A landscape with many valleys, sampled at points; each row gives a point and its height.
From any point a ball rolls to the lowest of the 5 points nearest to it. It stops when none of these is lower. Distance is the straight distance between rows; heights are no part of it.
vob: -9	15	6	-35	-3	27	-14	25	-10	1	12	-24	-23	1  (h 2.09)
zume: -13	-4	3	-7	-5	13	0	4	16	16	13	-19	-11	-22  (h 5.12)
galaf: 23	5	-8	15	9	-22	10	-10	-22	-25	-19	30	15	27  (h 1.88)
Teb: -4	-4	5	-8	8	-7	2	11	3	10	2	-2	-1	-2  (h 7.37)
muket: -20	17	-6	-23	-19	40	-21	13	11	8	18	-36	-27	-18  (h 6.46)
fip: -11	-11	-2	15	-7	-5	-2	-14	25	14	2	-4	6	-18  (h 6.59)
tebi: -11	25	-9	-33	-21	44	-34	23	-2	-4	8	-34	-39	-1  (h 6.82)
gebim: -5	7	11	-30	10	12	-4	24	-14	5	9	-16	-15	0  (h 5.00)
nuru: 3	-5	0	6	7	-16	5	2	3	4	-2	8	6	0  (h 4.87)
neda: 20	2	1	4	22	-27	8	9	-25	-15	-15	27	10	23  (h 4.02)
bavo: -1	2	12	-25	14	1	2	25	-14	5	6	-7	-8	5  (h 5.59)
tinol: 23	-4	-2	35	-20	8	19	-46	-24	-48	-23	22	25	29  (h 3.10)
pok: 7	-1	7	-10	18	-16	5	16	-14	1	-3	9	1	8  (h 6.64)
suze: 5	-3	5	-6	14	-14	6	15	-7	4	-2	8	2	5  (h 6.26)
Kas: -7	-11	-5	21	-9	-11	-2	-19	24	11	-3	5	9	-11  (h 7.05)
Bod: -17	16	-2	-25	-15	36	-20	17	4	5	14	-34	-26	-13  (h 6.20)
Geru: -8	-7	1	6	0	-5	1	-5	15	15	4	-4	3	-14  (h 6.17)
zala: 12	1	-2	11	11	-19	6	-2	-9	-8	-12	20	11	13  (h 2.81)
ner: 22	5	-6	31	-8	-7	14	-33	-19	-36	-18	29	21	25  (h 2.56)
Vuga: 6	-5	-12	32	-13	-11	-1	-32	6	-14	-16	22	18	6  (h 0.72)
Lag: 1	2	14	-31	15	2	-1	26	-20	4	7	-5	-9	7  (h 5.22)
kabe: -23	8	-3	-15	-16	34	-12	6	19	14	22	-34	-21	-27  (h 6.73)
detiz: -11	-9	2	-1	-6	4	-1	-1	20	17	10	-13	-3	-18  (h 1.03)
nin: -13	0	3	-13	0	8	-1	10	7	15	13	-16	-7	-13  (h 0.80)
Fepif: 6	-4	-6	20	0	-17	1	-14	6	-2	-10	16	11	3  (h 3.76)
fasul: 18	3	-7	18	7	-22	6	-10	-14	-20	-17	25	16	19  (h 2.31)
daz: 19	1	5	-15	28	-25	7	22	-31	-7	-14	22	4	27  (h 6.97)
lef: 10	-2	-3	14	7	-17	5	-6	0	-3	-10	17	10	8  (h 3.23)
fola: 21	0	-6	35	-17	2	13	-43	-17	-40	-20	23	21	23  (h 2.62)
zanug: 13	0	-8	21	5	-19	6	-12	-5	-11	-13	22	11	12  (h 2.66)
rizod: 15	-1	-6	31	-10	-9	5	-30	-6	-26	-17	24	19	14  (h 2.06)
temet: -7	-7	2	-2	4	-4	3	6	8	11	2	-4	1	-7  (h 8.43)
nos: 18	3	-8	31	-6	-11	9	-27	-12	-26	-19	25	18	20  (h 2.26)
zos: 4	-8	-8	26	-4	-13	-1	-23	11	-5	-11	16	13	1  (h 3.17)
kini: -6	11	10	-36	6	20	-8	26	-14	2	10	-19	-21	5  (h 4.03)
nosur: -20	0	-3	-8	-14	26	-7	0	25	19	21	-29	-13	-31  (h 6.57)
lesi: -19	0	1	-7	-10	19	-2	4	21	17	19	-24	-11	-24  (h 6.21)
kezer: 5	-3	8	-17	19	-9	3	20	-12	3	1	3	-2	7  (h 6.43)
Fovur: -1	-9	-5	20	-5	-12	-2	-16	17	6	-2	8	12	-5  (h 5.72)
desok: -8	10	8	-30	1	18	-5	21	-6	4	13	-20	-18	-5  (h 5.79)
paseb: 2	-4	6	-9	12	-8	5	12	-4	8	4	1	-1	0  (h 7.04)
las: -7	-11	-3	14	-5	-6	0	-11	22	12	1	1	8	-14  (h 7.44)
Romi: 16	-1	10	-16	26	-21	6	24	-27	-3	-9	17	3	22  (h 6.42)
riku: -13	-10	-1	6	-6	3	0	-6	24	21	10	-10	-2	-21  (h 4.13)
Boror: -12	7	5	-22	-3	22	-7	16	1	9	15	-24	-16	-12  (h 8.20)
mam: 18	0	-1	3	19	-25	6	8	-19	-8	-13	23	11	19  (h 3.66)
luguz: -17	-13	-1	12	-14	7	-2	-14	33	22	10	-15	-1	-27  (h 5.58)
mafe: 15	-2	-10	35	-18	0	8	-41	-10	-34	-17	23	21	17  (h 2.45)
Pud: -11	19	2	-31	-10	34	-17	22	-6	4	16	-28	-26	-5  (h 4.85)
Sol: 8	-2	13	-24	22	-14	5	24	-24	2	-2	9	-2	16  (h 6.39)
Depe: 22	5	-7	23	5	-17	9	-15	-19	-27	-18	29	16	24  (h 2.25)
Sor: -19	-15	-3	14	-18	6	-4	-17	38	23	9	-15	1	-29  (h 6.23)
giv: -5	1	9	-17	4	6	1	17	-1	11	10	-13	-9	-6  (h 7.55)
Dolon: -18	-8	-1	5	-10	4	-3	-6	26	19	10	-14	0	-23  (h 4.28)
Vefu: 0	-8	-4	15	1	-12	1	-10	12	6	-4	8	8	-4  (h 5.80)
lalu: -16	8	1	-19	-7	25	-8	13	8	11	18	-28	-18	-17  (h 7.38)

For each start below, name the point where the ball stops.
Vefu | galaf
ner | Vuga
suze | galaf
las | Vuga
Teb | galaf
Geru | nin
lesi | nin
luguz | nin
